Each row is a point on a landscape with many valleys, with its height.
From any point a ball rolls to the lowest of the 4 points nearest to it. It stops when none of these is lower. Distance is the straight distance between rows; heights are no part of it.
j443: 100,110,85,84,115,106,101,111,97,98,126,82,91,119,72,97,98,73,76,92,62,99,153,93,103,117  height 7.74
j666: 106,70,114,133,70,53,89,88,123,100,139,112,111,90,91,106,115,124,178,84,125,129,10,131,105,72  height 6.60
j780: 123,105,116,110,106,50,94,82,63,118,123,106,99,121,102,107,85,106,120,70,125,130,61,107,139,103  height 3.38
j447: 120,115,115,109,114,45,102,92,59,103,143,97,128,135,70,113,92,85,95,53,109,167,99,102,117,133  height 3.05
j484: 114,61,83,117,84,59,104,77,104,108,121,100,106,85,92,79,110,113,161,96,109,95,40,118,116,76  height 4.83
j938: 111,92,90,84,125,115,92,101,93,107,94,86,90,108,102,105,86,86,80,84,80,98,126,81,113,95  height 3.86
j197: 113,80,116,99,125,103,86,114,101,112,117,76,79,118,93,98,89,76,61,76,84,97,144,106,110,107  height 2.53
j533: 95,38,81,110,80,97,104,94,123,103,109,92,88,80,113,88,103,100,137,112,97,71,66,101,94,77  height 5.43
j227: 121,68,115,98,120,92,93,110,85,126,105,96,86,117,110,97,77,99,79,83,107,83,103,113,134,81  height 2.38
j403: 79,96,99,95,82,140,102,109,139,73,70,109,83,69,135,101,107,116,112,129,91,83,104,56,74,89  height 5.38
j516: 43,134,129,79,86,114,103,93,87,99,12,106,135,60,106,89,112,103,132,133,93,87,124,98,67,114  height 2.77
j433: 93,131,58,77,113,123,106,89,86,111,80,95,115,95,87,100,87,84,127,118,88,85,115,76,89,96  height 2.55
j375: 135,114,71,90,102,76,112,78,74,99,116,99,118,114,99,107,93,73,119,80,96,118,96,98,128,98  height 3.79
j497: 96,51,127,113,105,118,84,119,119,95,93,91,65,102,142,96,89,118,66,92,106,72,96,97,99,94  height 1.99
j645: 107,49,82,120,90,69,109,92,111,114,111,106,98,88,97,90,101,102,149,101,101,84,59,92,101,80  height 3.67
j245: 82,47,127,108,86,105,86,90,179,71,105,124,76,77,121,82,120,95,105,129,83,72,41,85,83,79  height 4.19
j398: 77,137,128,83,115,154,102,106,95,97,61,98,103,71,89,101,112,85,78,117,94,107,152,85,75,126  height 5.99
j765: 93,58,82,122,74,57,102,60,174,82,134,118,106,92,64,90,112,80,158,126,78,98,18,112,102,68  height 5.60
j550: 87,124,80,72,120,123,101,91,88,97,71,109,115,89,85,105,94,90,110,110,84,97,132,79,95,107  height 3.44
j764: 115,69,116,95,115,111,101,112,92,105,98,77,74,112,116,106,78,90,61,77,93,82,137,96,108,92  height 1.96
j55: 128,113,127,127,99,60,87,110,70,105,124,116,111,135,92,124,95,110,88,77,143,132,74,137,118,99  height 1.65
j70: 60,93,69,98,77,116,108,89,146,73,67,115,98,69,103,98,116,117,130,145,102,76,76,78,61,81  height 4.81
j421: 126,127,83,102,109,58,116,98,87,106,147,91,123,141,63,85,112,60,80,56,79,128,139,95,103,141  height 2.65
j756: 58,137,75,81,95,113,102,83,92,102,40,107,132,77,85,86,106,119,165,135,103,82,113,81,71,94  height 1.75
j130: 57,147,112,72,99,122,83,90,78,96,40,114,123,77,80,103,105,97,118,121,90,105,139,91,69,119  height 2.66
j974: 112,144,72,84,116,92,120,109,89,118,127,74,112,121,67,100,106,51,81,79,74,126,134,101,102,134  height 6.55
j380: 121,105,118,127,95,57,62,105,53,79,140,114,119,107,81,132,79,155,126,97,171,162,59,121,104,89  height 2.94
j920: 140,107,129,139,82,79,85,121,84,105,142,124,103,126,82,145,80,141,74,99,150,125,88,156,115,91  height 5.90
j918: 76,134,88,74,118,123,104,95,92,94,86,100,97,95,84,122,93,87,81,99,84,93,148,68,91,104  height 6.75
j783: 56,126,76,80,91,130,98,99,118,78,47,115,120,68,103,101,106,125,133,136,90,80,105,71,59,101  height 5.06
j745: 94,122,121,112,62,148,126,124,149,87,43,107,72,50,156,93,139,113,94,126,92,64,93,89,80,106  height 5.27
j282: 78,126,120,87,79,157,129,123,139,88,40,102,84,65,154,101,124,110,70,118,86,69,100,87,85,120  height 5.12
j25: 120,106,95,108,100,52,90,91,54,99,125,108,114,108,102,100,92,104,137,73,131,142,50,108,123,84  height 3.35
j750: 115,54,140,110,109,101,71,122,89,133,124,102,79,128,88,111,82,129,34,93,132,96,121,166,101,99  height 2.63
j565: 107,36,106,92,110,122,88,115,106,93,95,97,81,107,137,90,81,109,76,106,94,83,97,91,98,74  height 2.09
j931: 115,91,101,134,96,68,83,93,74,123,138,108,117,93,92,121,98,135,132,80,152,133,35,138,119,86  height 3.69
j16: 94,94,112,107,57,151,108,123,185,61,62,111,69,66,146,89,142,118,74,129,85,79,70,85,63,96  height 5.62
j357: 127,89,92,99,116,73,93,93,72,110,119,91,94,136,80,108,86,75,81,82,83,122,114,101,130,114  height 3.66
j333: 75,146,126,84,81,146,122,130,124,95,37,111,92,57,145,107,138,108,77,121,100,88,119,99,84,127  height 4.96
j967: 125,106,107,110,111,57,95,91,54,107,122,100,115,113,88,103,91,107,114,81,125,142,63,111,127,101  height 2.68
j926: 107,172,50,77,109,96,134,93,79,97,111,99,124,106,64,102,94,71,129,97,78,138,125,91,116,124  height 5.81
j284: 111,42,142,117,107,113,78,124,107,107,101,104,64,107,124,101,90,129,69,106,117,76,103,122,119,84  height 2.39
j432: 96,52,77,111,87,96,101,87,139,98,94,115,99,93,104,75,100,107,125,117,91,80,71,86,97,77  height 6.16
j552: 69,102,92,88,82,133,103,96,124,86,42,111,98,73,115,99,113,115,116,128,86,81,96,68,73,104  height 5.16
j45: 100,50,147,111,118,119,72,109,94,105,105,91,55,122,127,94,95,106,33,76,109,81,114,123,116,92  height 2.49
j935: 73,151,153,104,75,140,123,117,106,111,16,96,102,50,127,85,131,89,82,128,96,71,129,130,81,140  height 5.10
j527: 75,131,110,75,104,148,97,108,111,87,83,93,97,84,113,107,104,84,63,97,85,104,146,84,92,125  height 4.34
j956: 78,57,80,94,80,114,97,77,169,73,93,110,88,81,106,84,109,104,123,131,75,80,59,75,60,75  height 7.86
j119: 61,116,106,72,98,158,103,116,112,105,55,98,90,67,131,106,103,105,65,98,85,88,128,71,94,100  height 5.34
j845: 67,160,158,85,79,144,112,119,94,95,35,100,105,58,128,107,130,74,72,121,99,93,156,114,81,139  height 5.09
j995: 94,134,76,76,119,109,104,92,87,99,108,87,109,119,67,100,97,72,80,89,78,107,152,87,109,116  height 8.60
j297: 103,113,96,97,130,112,97,124,116,94,127,79,82,107,66,93,115,70,36,81,75,100,181,85,76,126  height 5.89
j321: 118,71,109,117,104,76,88,99,93,121,130,105,95,112,125,105,89,114,126,96,118,89,70,126,125,79  height 3.13
j976: 112,74,63,104,81,77,117,81,116,106,106,101,101,108,110,80,93,103,152,102,92,91,52,104,112,84  height 2.23
j899: 111,123,113,100,106,37,91,82,45,99,140,104,117,126,89,121,84,91,105,60,124,161,75,88,131,126  height 2.92
j159: 96,71,90,93,99,130,94,108,117,88,75,96,77,100,134,88,93,119,94,107,75,81,98,65,84,92  height 2.93
j214: 131,72,136,118,119,76,70,121,87,129,130,103,79,132,84,116,84,109,41,76,113,95,129,149,115,101  height 2.43
j308: 109,142,68,78,107,86,124,101,75,102,118,90,124,112,77,107,88,67,111,82,91,120,133,92,119,110  height 3.75
j224: 114,65,123,108,120,97,77,107,86,112,108,92,78,120,112,94,83,107,64,79,116,73,119,121,113,95  height 2.10
j144: 107,156,64,82,112,85,132,93,88,104,119,87,119,122,57,98,94,42,102,87,79,139,144,93,108,122  height 6.00
j724: 105,87,69,111,83,64,116,78,122,89,104,108,112,98,96,83,102,100,169,92,96,88,27,98,106,76  height 3.07
j101: 96,82,69,92,98,122,94,97,107,88,84,95,89,96,109,92,89,103,107,104,88,68,102,63,98,74  height 3.14
j679: 110,62,128,103,120,106,85,112,90,106,119,88,75,133,102,107,81,94,48,86,100,90,128,112,119,100  height 1.95
j167: 123,110,117,120,107,51,67,97,52,105,134,109,108,117,95,124,82,135,118,78,151,128,50,135,122,84  height 5.05
j262: 124,61,118,126,116,85,85,109,87,114,112,95,84,126,98,101,84,102,74,94,107,83,110,128,119,99  height 2.28
j352: 125,125,96,106,104,55,104,81,54,88,126,95,121,113,87,97,98,92,121,78,109,125,63,80,134,102  height 2.33
j623: 117,72,132,123,111,99,75,129,90,115,131,114,88,121,99,115,84,126,58,88,146,92,109,156,113,84  height 2.58
j152: 85,91,56,93,83,93,120,65,142,73,80,117,128,94,87,88,96,104,167,138,80,98,70,97,76,83  height 1.83
j202: 70,150,163,83,67,125,111,116,96,85,23,97,108,53,134,93,134,91,103,128,109,94,126,108,62,128  height 5.14
j705: 109,87,75,105,102,99,116,87,89,111,92,95,108,112,101,88,90,88,130,100,84,93,90,95,128,83  height 1.17
j590: 113,113,76,84,124,97,122,95,79,108,99,99,113,124,100,95,80,78,111,89,91,103,112,93,131,105  height 4.16
j301: 128,70,106,129,82,62,96,87,99,113,129,113,104,108,99,111,113,121,133,100,130,100,35,139,124,73  height 3.82
j178: 108,133,48,100,92,80,133,61,78,98,85,97,116,92,99,100,99,99,169,110,91,109,62,70,110,85  height 1.63
j770: 80,76,56,112,78,80,117,72,155,93,104,119,113,79,86,79,111,109,164,125,87,87,52,80,93,82  height 5.45
j671: 124,144,56,86,102,77,123,88,73,95,117,91,118,122,78,114,107,66,118,75,94,138,105,68,115,106  height 3.40
j685: 121,108,107,129,95,53,70,88,77,87,158,109,125,82,101,109,102,144,154,81,152,138,22,120,114,75  height 4.36
j7: 101,63,108,103,119,108,84,119,108,112,96,93,86,116,112,104,83,95,65,78,92,71,113,110,101,91  height 1.94
j205: 117,60,135,127,109,92,78,122,85,127,113,114,78,132,88,116,90,116,43,88,125,91,117,148,116,88  height 2.44
j161: 78,88,99,105,79,142,114,111,154,72,66,112,84,59,128,91,123,121,89,123,90,85,79,70,62,100  height 5.69
j17: 88,120,37,96,82,93,130,70,96,98,79,106,122,98,94,95,100,109,181,127,94,101,85,83,96,81  height 1.49
j108: 53,152,134,66,87,145,92,109,100,96,38,100,114,65,113,97,117,102,81,119,94,97,137,85,76,127  height 4.70
j553: 125,107,126,122,83,79,67,108,80,96,135,123,100,103,103,144,94,151,106,86,162,144,56,157,113,69  height 3.12
j147: 98,41,89,112,84,65,100,69,157,90,119,106,98,84,94,83,115,105,140,118,86,72,38,110,86,71  height 7.70
j673: 111,156,46,82,94,96,124,79,62,103,84,96,131,98,80,105,85,92,150,115,80,116,107,88,115,90  height 2.05
j73: 119,122,104,119,119,54,102,87,59,94,125,99,117,129,92,105,99,86,97,78,111,149,87,89,136,108  height 2.69
j6: 127,113,120,105,114,62,109,95,67,103,140,99,103,138,85,107,97,76,88,77,119,129,100,111,133,118  height 2.91
j56: 105,110,122,115,109,44,73,93,57,95,135,109,121,123,92,128,77,124,123,64,145,153,46,107,115,101  height 6.19
j420: 110,47,107,134,74,72,106,84,117,121,129,105,97,92,101,87,114,111,140,114,101,86,30,120,108,63  height 5.32
j522: 101,67,115,101,79,147,105,124,155,65,83,92,63,85,166,93,116,108,72,96,83,68,79,63,85,102  height 5.63
j837: 75,148,64,88,101,104,111,90,69,101,74,108,126,91,76,106,96,97,138,124,90,97,124,92,100,100  height 2.61
j856: 54,111,48,88,78,97,106,74,120,79,46,114,117,64,88,97,106,119,151,149,83,87,92,83,65,91  height 4.33
j324: 70,137,53,94,78,103,123,65,102,99,43,118,135,76,81,75,111,113,182,145,94,89,101,100,72,89  height 3.06
j196: 73,88,84,99,71,135,100,92,148,74,65,118,88,75,118,102,121,117,117,130,83,81,71,64,65,92  height 5.79
j191: 111,85,96,141,84,66,115,69,95,104,110,106,108,104,107,87,99,101,166,88,113,128,28,91,111,75  height 1.13
j847: 88,117,123,85,124,140,90,123,114,98,122,69,84,106,93,95,117,69,16,74,75,97,161,77,71,128  height 6.15
j749: 114,51,114,113,98,97,76,105,102,118,110,107,97,102,125,88,84,108,100,103,126,64,75,126,117,78  height 1.82
j405: 101,42,89,107,100,97,88,104,127,107,96,99,72,91,118,78,97,114,118,109,90,74,75,92,102,72  height 5.01
j642: 113,69,140,83,120,118,74,125,110,103,110,79,59,123,116,102,85,90,17,78,95,81,151,106,97,110  height 5.18
j812: 113,103,112,132,92,69,60,93,71,83,160,119,134,95,84,127,80,162,141,97,175,158,37,131,98,69  height 1.54
j962: 94,59,120,104,94,139,78,111,112,90,93,85,71,105,140,93,99,98,62,99,93,74,102,82,102,93  height 1.80
j438: 72,136,112,60,108,138,99,108,102,85,59,98,109,76,112,107,96,112,91,118,85,87,118,76,91,126  height 3.77
j971: 118,122,90,115,124,49,127,99,80,107,147,81,121,130,66,105,95,60,77,65,82,141,123,97,112,135  height 0.49
j924: 88,128,126,71,100,148,94,115,112,79,75,82,79,91,115,95,103,86,48,97,88,101,144,82,89,122  height 3.85
j58: 110,36,122,126,102,96,84,100,116,113,117,99,85,99,119,84,105,118,103,96,111,66,72,135,98,71  height 3.49
j777: 114,139,102,85,105,53,104,93,54,100,151,84,136,134,71,115,93,74,112,67,107,166,85,70,130,128  height 3.10
j234: 100,101,109,88,128,125,99,117,107,88,103,87,79,106,97,88,106,85,33,87,73,90,150,77,103,116  height 1.87
j179: 123,94,86,107,110,77,93,86,93,123,103,98,108,101,104,109,85,90,122,100,103,99,62,100,137,81  height 1.62
j125: 93,104,109,89,89,151,113,115,130,84,60,99,75,70,138,112,110,116,81,102,79,87,99,76,76,94  height 5.51
j81: 120,37,135,111,108,105,74,121,90,110,100,103,77,117,116,107,85,102,53,92,121,68,111,139,113,86  height 2.30
j232: 122,100,88,115,99,67,106,92,65,104,122,92,109,115,104,98,92,95,126,83,111,115,68,96,125,98  height 1.90
j132: 71,148,60,73,86,106,99,76,80,111,49,112,141,75,84,83,106,105,181,136,101,87,125,100,75,103  height 3.29
j620: 126,83,78,119,98,72,100,89,90,117,115,110,100,99,100,95,102,116,143,90,124,101,45,117,125,80  height 2.51
j349: 92,87,125,94,124,120,81,115,120,101,122,78,70,118,101,97,99,74,28,84,78,84,141,92,97,121  height 4.51
j597: 95,108,68,89,121,111,110,97,83,112,95,93,103,113,95,92,96,79,96,92,77,99,112,73,117,100  height 4.88
j20: 87,134,145,105,66,143,137,135,138,90,12,109,84,55,144,107,135,120,93,138,95,66,118,124,80,121  height 5.04
j303: 113,140,64,79,106,92,114,82,60,108,91,107,127,101,84,108,82,78,120,93,89,115,108,72,121,104  height 2.25
j412: 87,45,74,107,78,74,114,61,170,79,110,120,96,90,72,80,111,93,155,133,77,88,41,93,100,76  height 6.23
j785: 95,116,117,81,112,148,105,110,110,85,88,83,83,92,122,101,110,99,52,100,83,92,137,71,91,104  height 3.24
j302: 86,62,61,98,84,94,112,76,124,95,99,89,110,88,102,93,108,111,145,108,95,87,69,77,89,73  height 5.13
j485: 87,122,35,83,95,90,114,76,91,109,78,111,132,88,84,88,97,100,157,116,100,88,100,84,95,86  height 1.23
j381: 90,166,60,72,89,101,117,71,60,116,62,106,149,94,75,97,98,82,173,125,102,102,136,93,95,108  height 5.58
j866: 87,98,125,101,78,161,115,126,143,77,59,108,73,69,162,98,126,123,83,121,83,75,78,76,85,97  height 5.40
j910: 87,136,90,56,116,117,103,99,82,102,72,105,115,77,68,92,105,79,97,115,92,101,154,88,80,114  height 5.85
j210: 103,64,123,112,116,128,87,107,98,104,104,80,67,107,130,89,74,92,58,87,92,75,121,97,104,85  height 1.57
j875: 73,123,83,62,104,138,99,99,109,92,66,101,99,74,96,91,100,107,104,117,84,92,121,78,82,89  height 2.64
j331: 102,173,46,84,98,93,119,81,55,104,74,97,133,108,71,108,107,76,149,113,92,105,127,85,114,104  height 4.49
j862: 120,89,115,110,118,78,93,116,76,121,142,108,99,131,81,97,98,83,71,78,102,101,121,132,127,115  height 0.64
j492: 74,136,161,97,72,128,132,124,114,99,12,102,109,55,134,92,135,96,116,126,92,88,112,123,69,141  height 4.85
j494: 118,161,67,89,115,65,127,98,69,98,144,85,133,135,58,105,96,56,102,58,91,152,126,84,113,147  height 3.01
j193: 94,86,109,84,103,140,96,114,115,83,77,88,82,92,134,101,92,116,67,98,84,82,113,61,96,100  height 2.50
j803: 53,128,102,85,68,99,107,87,104,85,34,116,119,57,102,94,122,110,161,143,97,89,105,89,54,113  height 3.47
j340: 73,163,138,88,104,156,102,117,103,99,63,92,96,66,100,96,130,73,46,94,101,103,153,90,76,134  height 5.41
j796: 99,89,110,115,125,75,98,121,114,108,148,78,84,129,76,97,111,68,39,73,79,93,164,105,91,124  height 0.75
j113: 131,100,129,123,107,63,85,114,62,118,134,109,109,132,88,125,99,120,81,88,135,115,77,143,130,104  height 2.03
j719: 120,101,84,108,92,70,112,81,53,113,121,106,107,117,109,104,92,94,135,80,113,131,57,83,133,84  height 2.26
j153: 101,112,99,85,125,110,98,100,105,103,117,84,89,117,86,98,96,71,52,77,70,103,168,83,97,120  height 6.41
j84: 44,136,99,86,86,107,92,81,90,104,35,110,123,65,106,91,110,113,141,139,98,84,129,93,60,116  height 1.47
j513: 74,142,141,99,69,147,117,121,107,91,31,98,101,51,141,102,128,113,95,130,95,84,115,98,72,117  height 4.77
j401: 111,130,64,95,105,87,129,110,102,99,139,75,111,129,56,84,109,60,61,69,74,114,161,98,90,148  height 7.47
j259: 72,167,152,75,94,147,112,112,95,108,33,92,103,56,106,100,137,86,88,118,98,104,142,104,75,133  height 5.15
j344: 102,79,104,93,114,120,78,109,100,94,92,89,77,101,113,94,79,87,71,94,91,88,131,87,113,89  height 2.29
j547: 79,80,121,100,69,148,106,117,163,57,78,98,59,68,153,101,129,108,79,124,86,70,80,80,67,91  height 5.52
j63: 100,108,107,90,113,108,105,134,116,84,142,66,79,113,79,87,121,65,31,75,81,109,178,87,67,148  height 6.40
j741: 92,91,121,93,111,134,91,129,116,86,100,74,70,99,128,99,104,82,35,83,90,98,127,79,90,101  height 3.26
j498: 126,100,115,115,106,55,87,100,69,114,126,101,103,116,113,104,93,100,114,78,129,112,66,125,141,96  height 3.42
j602: 123,78,118,129,111,88,88,112,68,128,127,108,91,109,108,115,86,131,79,101,134,100,84,161,117,83  height 3.80
j901: 112,84,118,98,125,98,93,114,117,105,136,76,70,141,76,94,104,76,27,69,76,89,156,117,96,122  height 3.08
j307: 107,50,117,112,120,110,87,116,93,120,115,89,86,122,120,88,82,113,71,92,112,75,105,118,116,104  height 2.27
j960: 132,103,127,125,107,58,90,108,81,117,131,105,104,141,82,110,100,100,76,84,118,121,104,143,129,118  height 1.15
j798: 126,56,140,129,112,124,63,128,94,107,132,121,66,119,88,125,77,141,29,108,149,67,121,171,99,85  height 3.95
j784: 92,41,108,103,93,109,92,97,143,84,106,108,72,81,126,82,114,113,103,99,98,78,61,91,78,80  height 3.88
j165: 102,133,74,79,117,95,107,109,111,101,127,79,110,118,68,97,111,58,59,78,75,107,162,93,96,136  height 7.95
j883: 70,135,136,83,77,128,120,105,110,86,15,105,109,58,128,88,131,114,116,135,96,78,98,97,62,120  height 4.40
j252: 60,124,117,91,70,135,109,104,130,84,31,126,96,65,116,97,123,128,114,125,90,86,89,90,62,117  height 4.82
j646: 102,104,56,99,94,93,116,75,103,103,81,95,104,87,101,93,78,96,147,100,83,77,89,81,99,88  height 0.84
j742: 104,115,117,121,95,61,73,106,52,88,142,116,125,112,81,132,66,145,115,91,186,173,67,120,108,96  height 3.94
j595: 72,156,75,63,113,115,107,87,72,107,68,106,126,77,71,113,100,85,116,123,91,101,154,95,91,113  height 3.92
j686: 78,149,117,81,113,137,97,113,109,86,92,93,102,79,76,106,107,70,49,95,89,108,175,80,71,131  height 5.44
j435: 112,139,69,101,109,81,121,104,78,109,124,80,114,131,68,107,93,62,90,93,85,117,133,94,117,116  height 5.17
j999: 105,157,67,80,113,82,131,99,77,103,139,97,131,125,56,111,102,63,100,76,78,150,124,87,124,134  height 4.23
j450: 111,99,52,108,95,96,121,84,92,101,102,113,111,101,94,83,93,94,160,103,97,100,50,84,117,80  height 1.79
j268: 126,132,94,100,116,63,128,104,76,103,124,97,122,138,66,103,94,61,92,64,78,148,112,102,121,132  height 1.14
j300: 61,147,77,69,107,122,104,85,89,99,60,113,126,76,82,101,103,100,127,129,96,94,131,90,79,108  height 0.95
j155: 93,64,68,123,70,64,120,65,147,90,120,114,114,92,77,84,116,100,171,112,93,98,35,96,107,75  height 4.68
j220: 121,56,91,129,84,73,96,77,106,120,116,103,106,99,103,96,96,120,141,101,100,90,45,116,112,72  height 3.96
j318: 103,26,139,117,100,123,71,109,119,109,112,94,67,111,129,90,89,120,60,96,130,71,92,128,102,77  height 3.04
j261: 126,116,97,109,125,69,112,122,91,110,150,73,108,138,58,90,109,60,73,67,72,124,149,117,101,133  height 2.86
j857: 116,130,74,84,118,82,121,103,94,111,137,80,125,124,62,101,111,45,68,74,70,117,152,100,101,141  height 6.12
j728: 115,142,83,87,102,55,139,93,75,86,143,91,130,130,66,98,101,57,105,62,96,166,109,80,111,136  height 1.89
j915: 125,118,136,131,113,60,68,111,50,100,137,113,126,122,78,140,75,144,98,76,158,162,78,134,117,99  height 5.07
j833: 96,98,125,80,108,152,95,114,117,87,83,84,62,93,146,97,94,97,54,103,81,82,114,76,94,105  height 2.75
j177: 81,35,125,124,94,113,72,108,128,93,103,94,70,95,150,88,99,119,84,101,107,69,74,93,91,84  height 2.67
j660: 118,105,91,88,117,80,97,106,103,104,141,81,106,133,71,92,99,65,56,73,75,104,135,96,107,127  height 4.86
j944: 89,144,44,80,92,92,130,84,76,107,88,104,120,85,83,94,101,94,151,110,98,107,107,76,111,90  height 1.53
j14: 83,80,54,106,85,104,103,70,132,84,89,110,113,71,90,85,107,124,157,132,80,81,78,78,85,87  height 3.84
j820: 89,41,108,108,74,128,97,112,166,70,93,117,65,82,141,86,128,112,96,126,92,75,53,89,72,74  height 2.76
j337: 113,82,69,112,98,79,108,95,83,110,110,96,109,108,111,96,93,93,143,98,105,106,66,98,129,81  height 1.48
j934: 89,100,65,92,100,124,110,91,101,96,80,92,110,97,104,94,90,114,114,118,90,92,99,71,98,86  height 2.90
j889: 125,31,130,122,105,110,69,107,112,112,108,102,72,103,122,83,95,136,86,96,114,55,71,119,97,81  height 4.08
j519: 70,144,109,60,122,141,100,109,107,98,82,93,104,82,81,103,112,73,64,106,87,101,169,81,79,137  height 6.64
j292: 116,118,140,107,108,30,69,97,53,98,147,109,122,142,71,121,87,98,96,70,145,167,91,109,113,117  height 3.21
j446: 81,58,107,104,87,130,100,92,128,93,94,96,75,88,134,85,91,127,102,105,99,59,84,75,85,88  height 3.43
j617: 73,125,67,75,107,124,105,89,106,94,61,90,108,76,85,97,92,111,131,128,96,93,123,88,83,91  height 2.07
j377: 115,90,80,102,113,89,94,92,86,106,105,91,93,111,104,88,91,89,103,90,87,87,95,101,127,88  height 1.55
j506: 133,86,128,137,84,107,90,126,83,119,121,120,86,137,74,143,76,135,45,105,152,106,109,181,118,90  height 3.31
j855: 121,66,138,104,127,92,84,110,100,117,128,81,77,137,81,99,83,96,38,76,95,98,145,124,98,111  height 1.67
j287: 129,122,126,137,85,81,68,106,70,93,144,128,113,119,79,151,72,150,92,104,176,160,67,128,98,89  height 4.39
j790: 76,100,86,76,106,129,93,109,96,88,74,98,81,90,111,100,98,101,93,99,87,89,113,67,83,95  height 3.41
j639: 123,77,101,102,114,83,100,101,85,116,119,94,89,113,109,99,84,90,87,84,107,101,102,122,122,95  height 2.18
j669: 127,103,130,115,108,74,97,110,70,123,131,105,104,141,90,132,94,124,60,81,124,122,89,142,117,118  height 1.60
j142: 133,84,127,125,96,68,81,112,74,123,123,100,89,122,104,122,97,124,79,82,127,108,77,146,127,90  height 3.15
j136: 88,123,108,78,123,145,101,113,101,83,117,85,76,103,79,104,116,71,35,94,76,106,161,74,76,137  height 6.52
j508: 86,69,110,89,116,127,90,117,100,88,88,78,93,98,120,97,86,98,75,94,87,86,113,73,108,86  height 2.11
j281: 70,53,92,104,82,122,88,84,166,70,100,112,92,84,121,74,113,118,109,125,88,78,64,68,72,85  height 6.62
j195: 87,80,68,102,75,70,121,66,160,97,122,112,110,95,69,79,122,85,182,126,83,105,28,99,94,79  height 5.29
j501: 119,145,83,95,111,65,128,92,82,99,153,91,120,133,66,98,122,55,94,58,91,138,121,95,113,135  height 2.73
j633: 121,109,83,81,120,94,104,102,83,124,111,97,110,121,100,105,84,76,88,93,85,108,122,92,107,105  height 5.26
j615: 92,97,113,89,124,109,93,115,104,93,132,75,78,112,85,99,107,71,39,88,76,96,160,80,92,115  height 4.71
j712: 94,45,89,101,87,104,101,95,151,91,91,107,85,76,118,78,104,108,112,119,82,83,82,73,74,71  height 5.61
j336: 110,137,69,90,116,100,118,95,79,112,96,104,121,109,70,107,90,70,101,93,71,106,147,81,106,105  height 5.87
j269: 77,46,85,106,96,88,98,71,175,76,107,118,93,81,96,89,104,95,132,127,82,76,56,88,81,81  height 8.21
j904: 96,57,81,111,83,58,115,76,144,94,133,115,109,71,86,93,122,101,169,112,95,91,27,118,107,72  height 6.18
j37: 98,23,143,113,88,124,93,126,159,80,115,104,55,85,153,85,120,127,82,113,96,70,49,98,76,79  height 1.98
j663: 116,63,103,97,104,95,94,100,96,115,109,95,87,101,114,88,82,113,101,104,103,71,85,107,113,81  height 2.60
j204: 130,74,135,127,116,81,76,107,81,126,117,112,87,132,107,114,89,127,75,87,123,89,89,154,116,91  height 2.99
j442: 120,48,117,124,114,95,70,114,94,123,123,120,75,118,117,117,84,130,77,111,136,65,83,146,106,83  height 3.73
j715: 110,130,50,83,96,95,124,86,69,103,104,99,110,101,88,101,97,93,144,111,81,117,96,78,115,79  height 1.74
j374: 55,134,98,78,102,111,99,82,74,115,40,98,137,66,85,88,106,103,146,127,97,100,133,97,72,115  height 3.09
j169: 112,72,94,94,113,78,96,106,83,109,102,90,86,112,108,97,83,95,100,101,95,85,103,101,124,74  height 2.02
j166: 125,97,82,97,128,79,115,98,64,111,122,106,97,128,93,90,90,89,91,78,88,111,114,106,133,97  height 4.21
j846: 101,70,73,106,96,98,101,82,122,104,100,108,109,92,115,87,91,106,129,99,92,75,73,80,97,82  height 5.68
j826: 104,143,63,86,100,81,116,74,56,100,106,96,133,104,83,109,92,88,140,88,95,120,76,81,122,104  height 1.93
j213: 113,60,128,124,101,101,75,127,101,130,111,114,77,104,99,119,72,155,49,106,133,81,101,166,104,78  height 3.17
j959: 105,36,107,116,91,79,96,103,116,117,115,105,96,96,116,91,97,118,109,108,106,67,59,129,101,64  height 4.01
j249: 120,75,107,103,125,79,98,113,92,124,131,95,84,131,77,94,90,72,43,85,93,110,152,118,110,127  height 1.25
j288: 124,89,96,120,98,66,85,81,69,110,132,94,111,104,114,97,100,106,140,97,118,115,36,120,135,92  height 3.71
j273: 123,87,137,128,105,81,99,127,82,127,131,113,85,136,83,128,84,117,53,89,127,110,113,163,113,99  height 2.15
j585: 80,128,103,58,110,151,102,98,100,90,73,88,94,82,101,101,103,82,72,101,77,101,152,67,91,112  height 6.09
j69: 144,95,109,134,94,116,75,125,92,119,132,113,89,127,92,143,82,154,59,102,146,99,88,168,108,89  height 4.87
j112: 78,140,98,81,94,129,102,93,85,98,39,106,122,75,101,100,108,118,124,129,107,89,121,79,63,110  height 2.32
j469: 55,149,143,95,83,138,97,108,92,106,19,112,120,44,131,84,122,108,127,141,97,91,118,94,69,121  height 3.74
j251: 112,162,69,86,106,81,124,89,61,98,131,78,136,125,52,101,93,50,114,70,98,162,116,66,123,135  height 2.59
j174: 74,146,121,84,84,160,110,125,112,98,37,104,87,72,138,106,116,102,58,108,82,71,123,89,80,123  height 5.11
j48: 76,85,101,104,78,131,118,106,159,70,65,109,76,69,153,91,121,108,93,115,83,84,76,71,73,93  height 5.59
j641: 105,116,123,126,85,66,70,93,69,100,151,110,103,93,85,135,87,157,127,92,168,141,42,140,106,78  height 1.86
j531: 131,91,115,127,105,63,88,103,75,116,114,106,103,120,108,105,85,123,113,81,144,113,56,143,131,85  height 4.02
j927: 78,91,60,91,87,129,102,85,130,87,73,109,107,76,119,86,97,113,134,130,97,86,90,64,84,83  height 3.30
j693: 116,90,103,112,132,89,93,110,88,104,126,90,92,125,95,105,78,80,70,92,82,95,126,108,117,96  height 3.50
j26: 81,146,124,68,117,157,95,126,109,102,92,83,74,81,112,111,117,70,37,101,80,110,167,88,78,129  height 4.50
j779: 84,22,106,109,78,91,87,88,162,80,114,100,92,92,104,72,113,112,117,125,75,81,48,98,78,70  height 6.58
j811: 93,96,32,112,66,91,126,57,129,88,82,100,122,89,94,85,108,107,169,125,98,107,61,87,91,71  height 1.91

For each start below, name the point where the ball stops.
j926 | j646
j585 | j210
j69 | j862
j602 | j862
j336 | j646
j798 | j862
j381 | j646
j204 | j862
j845 | j300
j770 | j646
j159 | j210
j259 | j300
j547 | j84
j522 | j84
j16 | j84
j125 | j210
j340 | j210
